Points on a hilly landscape, in no order, each with its height.
From any point a ball takes the steepest step (drop divided by distance) to one of its 3 nearest points. It stops when none of these is lower. Distance is the straight distance between rows; heights are no part of it.
peda: [ 62 146 138 118 127 171 131 109 155 137 130 147 149 163 121 155 171 154
 173 192 151  92 142 145]  (h 22.6)
guz: [ 82 173  96 148 146 139 115 119 149 108 146 146 114 185 164 173  96 110
 165 164 181 132 151 119]  (h 23.4)
zazot: [164 139 100 113 109 166 124 138 124 152 105 142 126 126 143 125 109 132
 137  96 181 132 123 146]  (h 43.1)
Zof: [115 185 101 131 114 168 114 159 148 145 131 193 141 175 142 144 108 114
 185 162 187 144 130 154]  (h 26.3)
zal: [ 49 146 146 128 156 119 138  80 155 108 143 137 156 155 148 161 145 132
 157 201 135 112 139 107]  (h 26.4)
vopas: [220 133 127 132  78 135 109 146 121 115 138 137 146 116 134  69  91 117
 121  83 127 149 101 142]  (h 45.8)
borap: [ 36 126 144 135 148 152 134  90 142 136 152 105 159 143 123 170 166 138
 163 197 114  97 163 112]  (h 26.5)
lorut: [153 116 171 116  82 116  91 160 120 134 133 162 115  79  67  68 180 118
  79 112  51  98  62 181]  (h 61.9)
vufaz: [129  89 141 136 155  93 139 114 101 113 140  73 111  85 134 123 135 127
  83  90  74 138 134 105]  (h 75.2)
rapug: [162 125 132 127 119  87 124 103 133  76 141 157 181 143 152  97 126 132
 140 135 102 154  95 126]  (h 36.5)
favaz: [ 61 150 122 134 138 139 137 107 136 164 127 111 107 134 130 190 120 134
 142 151 163 107 156 135]  (h 41.7)
zugeg: [151 122 143 128 130 130 129 119 131  99 127 117 143 113 146 122 131 139
 104 115 115 139 121 125]  (h 58.0)
Fozi: [137 192  63 148 130 174  97 169 132 139 117 155  86 187 146 174  99 106
 178 109 208 151 147 138]  (h 20.3)
Lozi: [ 90  87 168 127 113 155 114 119 136 138 118 132 133 115  78  93 197 166
 117 154  83  88 126 162]  (h 45.6)
noz: [ 89  71 149 161 152  88 131 104 103 135 144  60 110  85 112 138 180 131
  88 105  50 140 127 109]  (h 31.2)
tum: [ 78 176 106 134 132 162 123 127 145 144 127 139 121 166 121 165 127 126
 167 159 179 123 152 135]  (h 38.1)
gegos: [122 157 117 141 162  91 162 116 158  82 144 143 148 165 193 136  99 124
 138 165 132 129 123 106]  (h 30.5)
mipov: [143 184  85 144 155 145 111 165 171 119 142 196 121 190 174 135  75 111
 195 163 178 151 122 139]  (h 22.4)
Namo: [ 24 131 138 146 158 106 155  92 122 124 168  88 145 138 116 191 149 124
 162 184 107  96 188 123]  (h 30.8)
Ratut: [204 140  87 107 110 170 128 166 112 160  82 119  99 114 125 128  88 110
 121  72 189 129 127 130]  (h 61.2)
Fasom: [230 123 136 116 122 103 138 131 126  72 137 108 141 105 156  77 128 114
 109  70 111 168 107  93]  (h 58.7)
ribe: [134  65 131 132 147  88 169 131  98 139 140  53 105  93 125 159 113 103
  98  54  92 149 154  98]  (h 75.3)
Dek: [102  97 169 115  95 127 118 138 130 154  95 146  87  98  76  65 222 133
  92 140  48  79 106 165]  (h 44.0)
gos: [ 98 138 115 114 123 163 113 132 137 172 106 149 144 147 111 140 128 142
 147 142 181 105 118 157]  (h 23.3)
kugi: [162 139 114 120 133 144 158 136 120 110 126 107 131 134 159 148  91 105
 134 101 168 122 138 104]  (h 48.9)
gazim: [ 72  71 149 150 168 114 137 104 118 163 117  83  90  97  82 140 146 134
  85 134  74 129 159 122]  (h 51.8)
fazo: [129 131 136 121 129 114 144 107 134  94 144 136 152 124 153 132 147 139
 130 140 120 153 114 107]  (h 51.0)
Kar: [107 183  80 163 132 158 114 150 119 132 126 130  88 172 144 196  89 110
 171 138 197 131 169 126]  (h 14.5)
bopi: [ 64  53 147 142 157  70 161  96 106 135 140  56 122 108 113 158 135 124
 123 114  76 140 159 114]  (h 44.7)
ker: [181 140 134 141  69 128  90 141 117 129 153 166 140  96 119  65 141 122
  93 102  99 129  72 154]  (h 60.8)
nufel: [152 137 104 127 137 138 150 154 112 152 112 111  98 144 136 184  87 101
 129  94 183 132 151 100]  (h 55.5)
buv: [168 117 146 125  66 136 104 162 125 140 123 168 101  86 107  68 145 120
  79 101 112 127 103 172]  (h 53.9)
dev: [132 104 146 138 153  77 107  95 115  82 143  89 121  96 147 104 181 142
 100  95  61 160  95 109]  (h 35.2)
zela: [115 107 155 117 124 141 111 112 138 138 117 127 124 120  93 106 165 169
 104 147 111 103 129 147]  (h 45.9)
kon: [175 107 130 117 112 154 120 142 125 156  79 154  80  84 111 101 127 137
  80 109 129 120 128 145]  (h 69.8)
Dut: [231 140 132 127  86 105 121 142 117  75 142 126 158 113 139  61 104 108
 122  78 112 156  89 110]  (h 52.5)
Gisi: [207 125 133 113 141  78 137 121 132  58 142 119 167 120 163  87 112 133
 119  87 102 164 105  99]  (h 63.9)
nilu: [125 136 116 124 104 156 117 126 151 145 143 170 177 157 131 107 126 139
 155 153 162 128 105 143]  (h 27.4)
Pade: [ 75 167  84 159 139 138 119 136 108 150 115 128  95 146 118 208  94 122
 169 130 198 128 168 152]  (h 13.9)
kapak: [202 123 139 128 133  92 150 131 117  80 130  70 127 101 153 112 121 127
 104  60 107 152 117  71]  (h 66.2)
zedat: [184 109 127 113 121 127 136 159 116 149  99 103  74  78 122 117 110 126
  66  77 124 125 152 109]  (h 87.0)
gano: [148 148  98 113 100 170 108 144 142 151 122 170 150 151 141 128 116 125
 163 125 188 144 115 155]  (h 32.8)
Mezu: [ 95 139 101 130 124 157 105 142 116 192  61 128  89 128 107 174 120 120
 141 140 179 101 158 158]  (h 41.3)
nuse: [159 107 152 134 134  85 123 113 114  83 147  92  99  86 152 103 170 141
 109  86  59 154  91 102]  (h 37.4)
gom: [177 164  82 119 134 158 130 170 121 171  85 123  84 134 128 167  97 119
 145  79 186 129 141 138]  (h 48.4)
pelup: [ 92 100 150 142 167  90 129  72 146  77 137 115 176 132 142 130 190 159
 148 159  72 145 100 103]  (h 55.8)
lali: [167 136 118 108 125 139 126 144 118 149  99 104 108 106 144 136  99 132
 105  98 162 124 137 123]  (h 57.1)
nitu: [107  91 170 146 154 112 119 115 115 146 114  90  90  94 105 105 190 132
  70 108  50 112 114 127]  (h 54.3)
gid: [ 51 131 147 123 132 162 132  98 147 130 148 132 152 161 136 144 177 149
 167 213 139  94 150 138]  (h 24.1)
maz: [100 152 146 132 139 102 132 112 166  83 147 163 177 175 147 117 135 145
 149 195 114 128 111 116]  (h 22.8)
moso: [186 149  87 110  99 180 105 161 135 160 130 175 155 150 135 104  76 112
 169  92 181 157 104 158]  (h 40.0)
fud: [101 113 147 127 141 104 111  86 141  99 140 134 181 134 129 118 187 162
 143 167  95 114 111 128]  (h 45.7)
ves: [161 179  83 141 143 140 140 178 106 149 118 102  88 149 138 199  78  94
 163  90 208 124 156 107]  (h 59.6)
Nuza: [138 191  77 117 116 177  85 189 140 168 141 212 167 181 122 110  69  95
 189 143 167 158 109 165]  (h 33.0)
bame: [ 93  61 147 148 147  78 155 135 106 148 113  83  59  64 102 126 144 104
  67  74  31 126 129 112]  (h 72.0)
Gaka: [145 106 164 110 108 127 125 136 124 138  92 155  80  81 102  68 175 121
  72  90  70 123 108 154]  (h 64.0)
muti: [137 177  65 166 151 126 133 161 122 107 144 124  79 186 151 198  65  91
 165  98 200 148 169  95]  (h 61.5)
dol: [162 145 103 118 113 150 130 142 145 127 139 178 163 148 171 114  86 118
 161 130 163 144 104 133]  (h 27.3)
duve: [ 79 119 127 134 145 122 143 121 104 153 117 101  98 123 114 201  99 117
 129 129 152  95 163 134]  (h 41.8)
getu: [ 50 147 135 140 156 149 153 100 134 118 143 115 135 145 134 178 130 121
 142 164 139 116 156 120]  (h 20.5)
lozis: [143 117 142 132 104 125 105 118 135 121 151 170 178 133 125  97 124 142
 132 124 122 136 104 132]  (h 14.4)
vig: [131 141 127 127 141 114 148  99 127 104 136 114 149 131 172 139 109 136
 127 103 132 136 130  89]  (h 60.7)
derap: [ 33 128 124 125 139 133 106 130 125 194 100 107  90 146  64 186 150 132
 161 189 174  66 198 168]  (h 44.1)
Pul: [110 143 110 121 134 147 123 133 113 174  98 120 104 134 115 172 111 117
 132 130 183 113 147 146]  (h 38.2)
luro: [ 67 123 148 118 134 159 113 111 145 166 109 114 133 134  84 160 158 155
 139 174 143  79 143 152]  (h 26.8)
Lifet: [174 107 151 140 133  99 131 137 107 111 120  86  96  75 140 111 148 125
  79  72  82 143 121 111]  (h 73.8)
lazup: [ 75 149 125 124 119 169 116 126 152 154 132 158 147 163 116 148 160 150
 170 177 174 102 125 145]  (h 21.2)
Diri: [ 60  81 146 142 170  86 148  75 112 120 156  55 163 114 110 153 160 132
 129 135  74 130 145 102]  (h 44.6)
gen: [107 106 182 118 104 123  86 132 121 132 141 160 123 116  74  68 220 151
 109 142  53  83  92 167]  (h 34.0)
Vav: [163 170  95 122 141 133 152 144 131 118 142 165 125 188 179 137  73 108
 169 129 181 134 129 110]  (h 54.2)
Rabi: [174 117 133 120 111 133 117 140 119 140  83 134  76  75 116  89 132 129
  66  97 103 124 128 143]  (h 77.8)
nub: [112  99 128 119 129 130 136 129 110 177  77 127  57  68  85 109 141 109
  51 100  57 128 164 129]  (h 58.1)
Munit: [ 63 149 114 124 133 169  95 128 124 198  89 122 101 147  85 168 143 132
 154 164 178  86 159 144]  (h 43.3)
sozo: [141 110 157 133 109 113 117 136 131 106 128 131 101  88 126  75 185 131
  85  93  79 131  81 157]  (h 45.2)
Kudud: [142 150 124 132 128 106 134 121 141  82 130 160 171 164 173 117  99 119
 142 137 135 141 121 119]  (h 33.9)
sir: [ 51  97 152 137 156 134 126  97 131 142 136  92 136 113 100 147 172 147
 112 153 104 115 136 125]  (h 37.1)
Rer: [207 151 109 123 147 117 180 157 126 103 147  59 115 123 132 160  68  82
  95  66 168 150 143  70]  (h 68.3)
lofez: [ 71 163  97 155 148 137 125 120 125 133 136 117 105 160 132 198  95 114
 154 143 194 129 180 115]  (h 11.7)
neti: [ 59 133 146 140 172  93 143  69 159  82 142 115 180 169 152 151 172 152
 165 216  65 109 112  97]  (h 29.4)
fopa: [103 154 112 139 151 134 146 106 138 103 155 124 127 167 179 165  97 115
 156 149 153 130 151  93]  (h 20.4)
vuluk: [128  89 134 122 142 112 136 134 109 175  88  99  70  84 101 123 113 129
  70 108  99 124 167 116]  (h 72.1)
pelu: [171 118 114 120 116 145 129 149 107 159  73 146  55  64 107  96 115 117
  64  87 111 121 155 119]  (h 79.7)
nikub: [147 111 130 129 148 114 171 141  99 138 135  72 113 127 133 171  82 108
 127  80 147 130 167 113]  (h 61.7)
Kode: [111 143 121 122 133 138 147 119 110 129 137 111 127 132 150 167 100 117
 139 120 161 125 143 104]  (h 42.9)
kobav: [120 110 171 121  95 119  89 134 111 114 162 153 150 112  88  80 196 161
 120 147  76 104  83 160]  (h 26.6)
kos: [145  84 130 121 144 113 146 137 101 159  96 101  47  69 104 101 120 114
  63  78  75 121 148 104]  (h 66.6)
vek: [213 161 108 125 119  99 158 138 154  69 145 147 176 163 180  90  77  98
 152 128 134 138 101  95]  (h 40.4)
selo: [230 127  94 118  94 159 114 173 122 166  76 141  85 113 106  94  90 115
 108  91 170 137 122 138]  (h 73.5)
Fikuf: [162 160 121 159 147  98 147 163 177  79 159 188 143 203 210 126  67 124
 154 197 146 131 105 134]  (h 22.7)
gufef: [124 102 142 132 146 134 136 118 112 129 122  94 117 100 128 135 128 148
  92 115 116 132 143 124]  (h 66.5)
sadem: [ 27 110 145 147 168  93 154  96 122 115 162  86 146 135 126 187 136 125
 137 156 110 135 170 111]  (h 35.9)
rado: [214 115 104 112 111 150 126 155 121 149  79 123  95 100 132 102  97 124
 103  84 159 135 134 138]  (h 71.6)
Val: [ 61 111 147 135 154 116 152  98 122 127 139  87 150 104 119 153 148 137
 124 142 104 128 150 110]  (h 41.6)
reg: [103 137 134 136 156 107 166 108 122  99 151  97 144 145 160 176  94 112
 135 125 127 121 150  82]  (h 64.5)
nov: [189 130 152 138  81 110  91 132 105  98 159 162 157  90 125  64 137 129
 110  94  90 151  75 138]  (h 63.3)
dalo: [ 93 122 125 129 135 140 118 121 130 174  87 120 121 116 111 153 119 137
 116 150 151 105 137 141]  (h 32.9)
Moko: [168 125 125 122 150 111 160 123 113 103 131  87 137 124 162 152  99 116
  98  79 124 150 147  85]  (h 72.5)
davap: [ 26 113 144 140 151 116 161  98 119 131 149  85 120 141 106 193 141 128
 146 166 136 111 183 140]  (h 34.4)
fomi: [ 92 133 140 123 125 149 132 110 130 145 125 126 138 133 132 148 128 138
 134 143 157 128 138 127]  (h 33.7)
Ziri: [ 66 155 118 153 148 119 152 114 125 103 154 122 124 149 150 196  95 109
 156 150 151 124 172 109]  (h 15.9)
dogul: [116 104 167 125 123 110 127 125 128 151  93 125  77  90  99  92 202 137
  59 116  54 110 120 134]  (h 61.0)
Gera: [201 115 108 113 102 153 123 162 114 156  65 129  56  80 102  86 101 105
  91  80 131 119 138 126]  (h 86.3)
zafe: [250 144 118 114 105 105 145 137 134  74 140 110 156 117 154  75 105 110
 118  84 144 168 104  87]  (h 57.0)
lor: [103 100 151 135 153 112 130 102 121 112 138  80 131  94 139 138 139 149
 107 114  72 149 128 110]  (h 72.2)
Vorel: [201 155 101 119 102 143 133 162 135 120 135 175 165 158 158  85  75  94
 162 114 167 139 109 116]  (h 30.0)
patum: [ 98 102 123 107 110 153 120 120 136 150 106 141 134 124 112 131 143 145
 111 140 148 115 131 147]  (h 26.0)
silu: [200  98 131 120 128 114 142 158 109 133 100  90  67  72 118 113 101 117
  75  76 103 137 144 109]  (h 90.2)
sus: [236 130 113 112 121 150 142 158 118 140 101 100 102 100 144  98  90 115
 113  72 168 148 131 116]  (h 78.5)
ruga: [100 105 126 116 140 131 140 125 108 154 116 101 105 124 118 161 104 134
  97 116 137 109 166 131]  (h 44.2)
Seza: [ 77 124 146 143 167  85 158  80 131  98 144  99 168 125 153 165 130 138
 128 139  90 126 132  95]  (h 35.3)
kor: [ 37  65 143 150 162  85 165  95 113 126 153  66 144 115 105 169 146 115
 131 133  88 128 170 110]  (h 41.0)
voriz: [163 147  96 118  92 160  85 154 141 162 158 194 179 127 120  79  91 116
 159 149 148 145  92 154]  (h 33.1)
tig: [137 151 107 117  97 174  93 143 147 162 155 191 176 145 105  94 110 142
 160 154 150 135 101 148]  (h 30.1)
kile: [132 107 177 128 140  75 108  85 124  74 159 124 127 100 119  96 225 123
 128 118  43 144  47 125]  (h 65.4)
Lasi: [166 141 126 124  97 132 138 124 132 108 142 165 189 138 158  96  95 128
 141 134 137 142  99 135]  (h 23.2)
bozez: [ 97 103 137 136 145 103 165 120  94 130 146  64 120 118 123 185  84 114
 116  97 129 128 176 117]  (h 55.7)
lemog: [ 93 160 104 117  96 165 112 149 150 171 132 186 154 164 104 136 128 135
 190 171 184 124 120 163]  (h 31.7)
luz: [ 81 114 122 130 143 138 127 115 110 196  72 119  80 108  82 163 126 130
 111 144 136 106 170 156]  (h 27.0)
teniz: [152 187  95 141 151 138 134 135 149 106 138 132 101 170 183 160  78  86
 151 127 180 145 146  90]  (h 55.1)
Fod: [ 66 135 147 148 170 108 155  79 152  95 149 100 157 144 147 150 145 132
 141 176  98 122 137 104]  (h 29.8)
Kikob: [118 104 143 117  96 118 113 107 130 119 135 152 160 115 116  94 170 151
 114 132  94 139 103 140]  (h 30.3)
Lon: [187 130 145 127 139  92 141 102 115  73 133 101 151 118 161  99 146 129
 115  81  95 165 118  97]  (h 59.9)
fibap: [164 159 107 131 118 110 144 153 151  96 148 181 172 179 188 105  75 101
 176 158 145 148 100 125]  (h 25.1)
zira: [161 169 110 159 148 105 134 169 178  88 151 190 148 205 188 115  58 107
 187 177 143 148 107 132]  (h 23.8)
Fabab: [100 195  59 179 146 159  91 172 106 169  87 130  76 154 114 194  99 124
 174 105 196 126 174 150]  (h 28.3)
benu: [191 142  86 121 118 159 119 169 108 196  54 138  72 115 100 147  96 116
 130  99 183 119 148 142]  (h 61.6)
Lelad: [ 52  89 146 137 141 121 139 111 119 160 124  83 124 116  78 168 145 140
 106 154 116 113 174 138]  (h 36.9)
bim: [151 125 139 126 148 107 147 100 133  86 134 115 150 124 168 120 127 135
 122 120 115 143 118  87]  (h 56.3)
guv: [ 34 127 130 132 142 151 119 105 131 170 124  99 117 147  92 173 156 144
 167 193 161  73 173 151]  (h 43.5)
bur: [ 70 123 135 110 104 155 119 117 154 128 156 172 182 160 117 123 174 175
 177 216 109  87 118 130]  (h 17.5)
puzon: [139 167 116 165 156 113 136 135 173  78 149 158 125 196 202 147  69 121
 166 190 141 139 131 116]  (h 22.3)
dinen: [ 87 129 128 130 139 134 136 119 114 136 119 105 111 137 125 175  96 121
 128 134 155 123 156 122]  (h 38.9)
Buse: [178 106 147 116 132  76 119 103 124  51 134 109 139 103 162  87 152 132
 123  94  73 173  76 109]  (h 50.7)
numi: [112 169  93 132 107 162 112 152 157 140 160 217 171 187 147 114 103 120
 176 181 155 139 112 156]  (h 28.2)
bukam: [141 111 111 119 133 134 136 133 110 170  79 102  74  91  96 153  98 129
  90 102 144 108 157 121]  (h 77.3)
Bapi: [192 138 112 121 136 130 157 163 104 148 120  77 104 114 115 159  64 116
 110  70 167 131 140  92]  (h 70.1)
Vip: [ 73 155 135 145 157 111 156 100 142  99 161 141 141 167 175 164 114 123
 138 182 138 128 146  92]  (h 23.9)
lapog: [175 112 120 121 144 109 172 158 113 122 123  64 111 115 121 178  82 111
 116  74 138 136 159  89]  (h 65.7)
Fufon: [225 155 119 135  58 168  77 173 108 148 146 152 139 101 117  45  83 101
 116  78 125 138  79 165]  (h 21.0)
lufon: [112 126 130 126 131 124 136 103 144 111 143 144 169 134 147 131 147 157
 137 160 125 136 124 127]  (h 47.8)
kida: [107 105 165 128 141 114 130 126 116 160  94 121  62  68  95  85 192 102
  66 101  32 109 124 123]  (h 60.1)
tikit: [ 79 150 120 116 125 142 124 118 170 130 159 185 182 188 133 127 153 133
 178 208 131 104 112 142]  (h 19.6)
gofu: [175 163 108 133 131 129 153 161 117 109 147  92 106 155 152 168  74  88
 124  87 185 140 146  73]  (h 60.3)
Kag: [123 165 101 133 134 128 129 132 171  96 145 174 141 198 194 137  92 127
 169 184 171 140 129 140]  (h 20.8)
nuno: [ 84  93 164 126 146 129 117 110 119 145 111  94 124 102  85 112 178 161
  96 146  81  97 133 135]  (h 38.8)
zif: [109 121 150 111 127 128 138  93 131 121 130 112 153 119 136 141 136 166
 118 129 127 130 134 109]  (h 42.2)
Gatu: [194 114 131 111 100 141 122 154 120 141  97 146  98 107 121  77 122 134
  92 102 138 133 121 150]  (h 57.2)
dapev: [119 119 175 116 117 119 130 149 119 138 109 151  88  87  83  71 193 117
  72 116  57 102  96 165]  (h 54.4)
teza: [ 31 143 120 142 142 136 137 116 119 155 149 104 110 138 105 193 136 118
 162 180 165  91 177 143]  (h 42.8)
soz: [194 135 129 128 110 100 124 123 136  65 151 156 180 135 158  78 110 128
 141 121 116 153  79 114]  (h 42.1)
lisak: [ 80 136 150 138 152 101 143  94 161  77 141 150 187 165 146 128 171 151
 160 196  78 118 101 107]  (h 26.2)
pimi: [212 114 138 128 101 136 125 154 115 107 108 113 117  93 134  80 119 123
  94  83 118 139 109 138]  (h 58.4)
lol: [102 142 130 134 162 101 153  91 160  81 150 136 161 166 185 143 131 129
 138 189 105 133 119 104]  (h 27.1)
Fibef: [159 108 126 120  93 150 108 148 126 149 109 159 136 112 107  88 127 137
  99 114 140 138 110 166]  (h 40.3)
Tuvu: [ 86 107 152 111 134 152 104 118 131 186  90 123 102 121  76 144 158 142
 110 174 131 100 159 152]  (h 29.9)
Furu: [205 139 119 114 115 120 153 121 128  79 126 122 164 130 155 104  95 125
 128  93 137 144 114  93]  (h 61.1)
peri: [113 186  85 140 130 176  98 172 111 172  81 147  95 150 133 171 109 125
 166 104 205 126 139 162]  (h 22.9)
bibur: [ 86 105 153 120  99 141 105 113 151 120 149 158 191 151  96 111 190 177
 156 184 101  96 105 145]  (h 20.0)
sot: [231 122 113 123 134 121 162 177 118 121 109  69  96  92 107 123  71 110
  83  60 147 146 138  90]  (h 74.7)
Natu: [221 126 109 116  74 167  98 172 121 156 116 153 122 110 113  86  94 106
 132 102 162 150 107 160]  (h 76.7)
Pekeg: [160 146 108 110 117 134 122 143 147 122 162 199 177 164 153 102  94 116
 163 159 143 140  99 138]  (h 26.9)
zefod: [133 113 134 117  97 158 105 131 149 153 129 170 152 129 109  89 143 154
 120 144 143 116 107 158]  (h 26.7)
kitin: [127 100 173 122 137  92 109 125 120 109 125 102  88  80 119  89 224 119
  96  98  47 134  66 151]  (h 57.3)
Nupav: [108 149 101 141 144 109 160 138 114  92 162 101  83 159 149 191  65 106
 138 111 167 125 166  97]  (h 27.5)
Zesuf: [105  96 152 136 149  99 102  73 135  93 140 115 159 129 109 119 210 162
 131 151  70 141  94 124]  (h 50.9)
litir: [171 109 149 115 108 120 118 139 111 113 117 115  94  72 127  82 157 130
  76  85  82 139  95 150]  (h 58.9)
Gifa: [ 49 128 143 128 141 143 135 102 122 147 138  97 146 140 110 166 154 137
 140 172 143  95 153 140]  (h 24.0)
zuvi: [170 120 142 119 105 103 125 112 117  78 136 136 140  93 152  88 150 131
 111 102 100 157 100 130]  (h 60.9)
mep: [130 100 162 131 135 115 104 106 115 103 136 104 129 104 124 108 180 153
  89 108  70 133 108 135]  (h 50.1)
loz: [153 119 136 118 112 159 112 127 136 153 107 134 130 113 130 125 138 144
 123 121 155 127 129 151]  (h 39.9)
gim: [133 152 119 121 132 143 140 124 134 117 128 139 143 142 178 147 112 124
 142 125 167 140 133 119]  (h 46.9)
zenuz: [ 65 127 141 110  95 164 107 122 147 156 147 163 170 161  95 113 171 168
 174 215 123  72 138 148]  (h 15.2)
Pemiz: [ 75 136 107 160 142 107 155 141 116 103 157 100  91 155 131 209  79 104
 164 127 169 136 179 119]  (h 21.4)
kud: [124 100 166 127 123 114  99 127 138 115 123 139 113 102  99  81 193 156
  99 128  67 113  84 155]  (h 24.4)
zunir: [108 127 122 114  94 166  95 135 143 159 160 186 175 146  97  88 168 172
 147 166 132 108 113 148]  (h 25.6)
Sito: [201 155 105 134  81 161  85 160 117 159 150 170 174 119 124  69  72 109
 142 114 143 142  94 155]  (h 35.8)
Fuva: [122 126 151 124 126  97 129  94 151  75 142 153 192 146 149 109 148 145
 137 163  96 140  90 107]  (h 28.8)
lipe: [ 93 119 134 111 102 172 116 120 152 154 133 154 161 136 103 123 151 158
 148 157 151 103 121 150]  (h 17.4)
Bado: [134 105 145 132 138  66 106  97 132  64 149 130 161 122 139  96 178 146
 127 126  70 155  73 109]  (h 66.3)
ribiz: [141  95 137 120 134 115 134 130 115 135  93 109  87  86 109  98 141 134
  67  92 101 128 142 121]  (h 77.9)
fuza: [158 125 162 110 103  95  91 138 105  92 159 155 132  89 103  72 171 129
 102 105  64 123  58 162]  (h 64.1)
keba: [123 167  96 116 110 172 112 154 149 166 138 187 159 154 130 131 112 122
 179 140 175 145 107 162]  (h 28.9)
dat: [143 116 125 109 119 151 111 138 116 185  71 132  91 107 107 132 125 137
  94 109 163 119 148 141]  (h 82.3)
Turi: [ 76  76 146 133 138 104 156 113 112 141 132  64 117 101 103 165 110 120
 101 111  95 131 177 133]  (h 49.6)
Dup: [ 73 117 164 119 133 133 129  78 146 118 145 112 174 131 108 133 179 158
 142 183 101 113 138 125]  (h 49.1)
Fikel: [ 90  92 156 131 137 125 129 107 125 164 101 100  82  88  84 119 160 144
  68 125  85 120 141 128]  (h 46.6)
zasi: [215 131 157 124 123  64 110 115 116  45 160 132 168 112 151  79 126 109
 137  93  71 169  51 109]  (h 60.6)
buda: [ 48 121 132 168 153  89 187 123 112  97 163  84 107 155 124 201 105  98
 160 144 149 131 192 129]  (h 31.5)
siza: [119 185  77 115 118 159 113 153 155 128 136 204 140 195 152 132  82 100
 187 149 189 156 119 150]  (h 24.3)
far: [183  94 127 139 150  89 153 139  91 104 136  53 110  70 147 119 137 128
  90  59  83 156 121  79]  (h 70.0)
Nog: [148 195  81 123 110 170 110 177 140 149 117 180 128 173 138 131  91 103
 184 120 187 151 119 160]  (h 28.4)
pel: [ 62  88 153 128 142 145 119  96 122 162 112  96 122 115  81 129 173 153
 125 163 117  90 159 141]  (h 33.5)
dabe: [223 117 116 115  81 151 115 164 112 136 106 160 106  94 118  69  98 116
 107  88 130 147 113 155]  (h 69.5)
vokub: [119 106 151 117 108 138  97 134 131 144 116 146 124 119  80  78 188 159
  95 141 100 107 110 170]  (h 39.7)
fofu: [110 132 126 120 115 149 118 125 149 137 145 180 181 157 124 103 134 141
 156 175 137 118 110 140]  (h 25.4)
gumob: [ 72 115 134 117 121 157 110 115 152 170 121 142 164 157  89 107 175 171
 160 186 132  84 136 153]  (h 12.0)
rav: [181 143 123 124 133  99 148 118 145  71 137 158 183 163 176 101  99 119
 152 138 117 135 101 119]  (h 37.3)
loka: [ 77 156 129 126 132 120 143 123 175 112 152 177 158 193 161 139 137 135
 165 205 135 125 122 131]  (h 20.6)
Miruv: [ 50 126 123 137 153 134 137 123 114 165 113 100  97 135  82 198 130 113
 146 154 162  97 176 144]  (h 43.7)
mopuz: [102 101 163 125 118 129 110 103 138 119 131 131 160 123 112 101 183 174
 116 158  98 115 119 143]  (h 40.1)
bib: [152 160  84 105 119 164 101 159 123 178  86 148 106 139 125 143 109 127
 159 113 191 134 134 172]  (h 34.9)
nim: [102 168  94 143 137 167 112 145 129 162 109 139 108 159 140 187 107 120
 170 122 200 125 139 148]  (h 17.1)
bibep: [124  97 141 129 147 105 155 118 101 130 138  83 111 107 137 160 111 129
  98 100  94 146 151 110]  (h 71.8)
golo: [200 138 111 129  84 123 100 135 131 123 161 170 179 130 136  74  95 107
 143 114 123 154  86 141]  (h 39.8)
nakeb: [140 108 166 121 118  94 112 116 116  85 144 123 136  98 128  89 197 146
 112 117  68 148  86 143]  (h 57.9)
ven: [189 159  99 126 127 132 147 146 133 110 134 136 129 154 168 132  86  90
 151 111 186 141 125  98]  (h 52.9)
volu: [ 84  81 134 112 133 124 129 114 109 172  85 120  61  92  60 124 151 128
  67 133  78 108 165 121]  (h 51.9)
peg: [124 111 134 129 161 104 164 116 105 101 156  72 142 126 146 153 105 127
 124  95 121 139 151  81]  (h 68.2)
tutef: [180 117 122 116  94 133 119 143 129 134 127 151 151 117 137  92 116 137
 115 118 148 138 105 149]  (h 49.2)
fonu: [155 130 114 127 153 111 182 158 105 103 149  79 119 136 136 173  82  99
 121  59 161 145 160  88]  (h 64.4)
von: [115  76 159 142 161  85 130 105 109 118 148  82 111  96 139 118 188 141
 101  94  47 153  91 104]  (h 19.4)
belop: [ 93 162 115 140 130 151 128 123 146 131 127 154 141 153 138 150 119 137
 155 155 172 117 129 125]  (h 37.2)
doz: [202 157 103 109 112 159 140 151 115 136 119 120 109 134 146 129  92 111
 139  87 195 136 141 116]  (h 53.1)
furi: [138 119 121 120  99 137  96 130 143 142 160 181 174 141  97  83 132 147
 140 158 122 132  97 141]  (h 21.7)
mer: [128 101 153 125 131 140 112 124 129 151  98 125  87  95 107  90 159 144
  77 120 111 123 135 144]  (h 83.0)

Call two points neighbours if one is among the 3 nearest of the other. Go from one point of each pair to the other, from neighbour to neighbour, staying as low as possible. Name the highest point that can't be avoided.
patum, Fufon => Sito
patum, von => mep
luz, Ziri => Tuvu
lozis, lipe => fofu

For each start below, name the point where the ball stops.
keba => Kag
rapug => gumob
benu => lofez
Rer => dinen
ves => lofez

Write out the way that a ball takes from each point below.
neti => lisak, maz, loka, tikit, bur, zenuz, gumob
pelup => lisak, maz, loka, tikit, bur, zenuz, gumob
lol => maz, loka, tikit, bur, zenuz, gumob
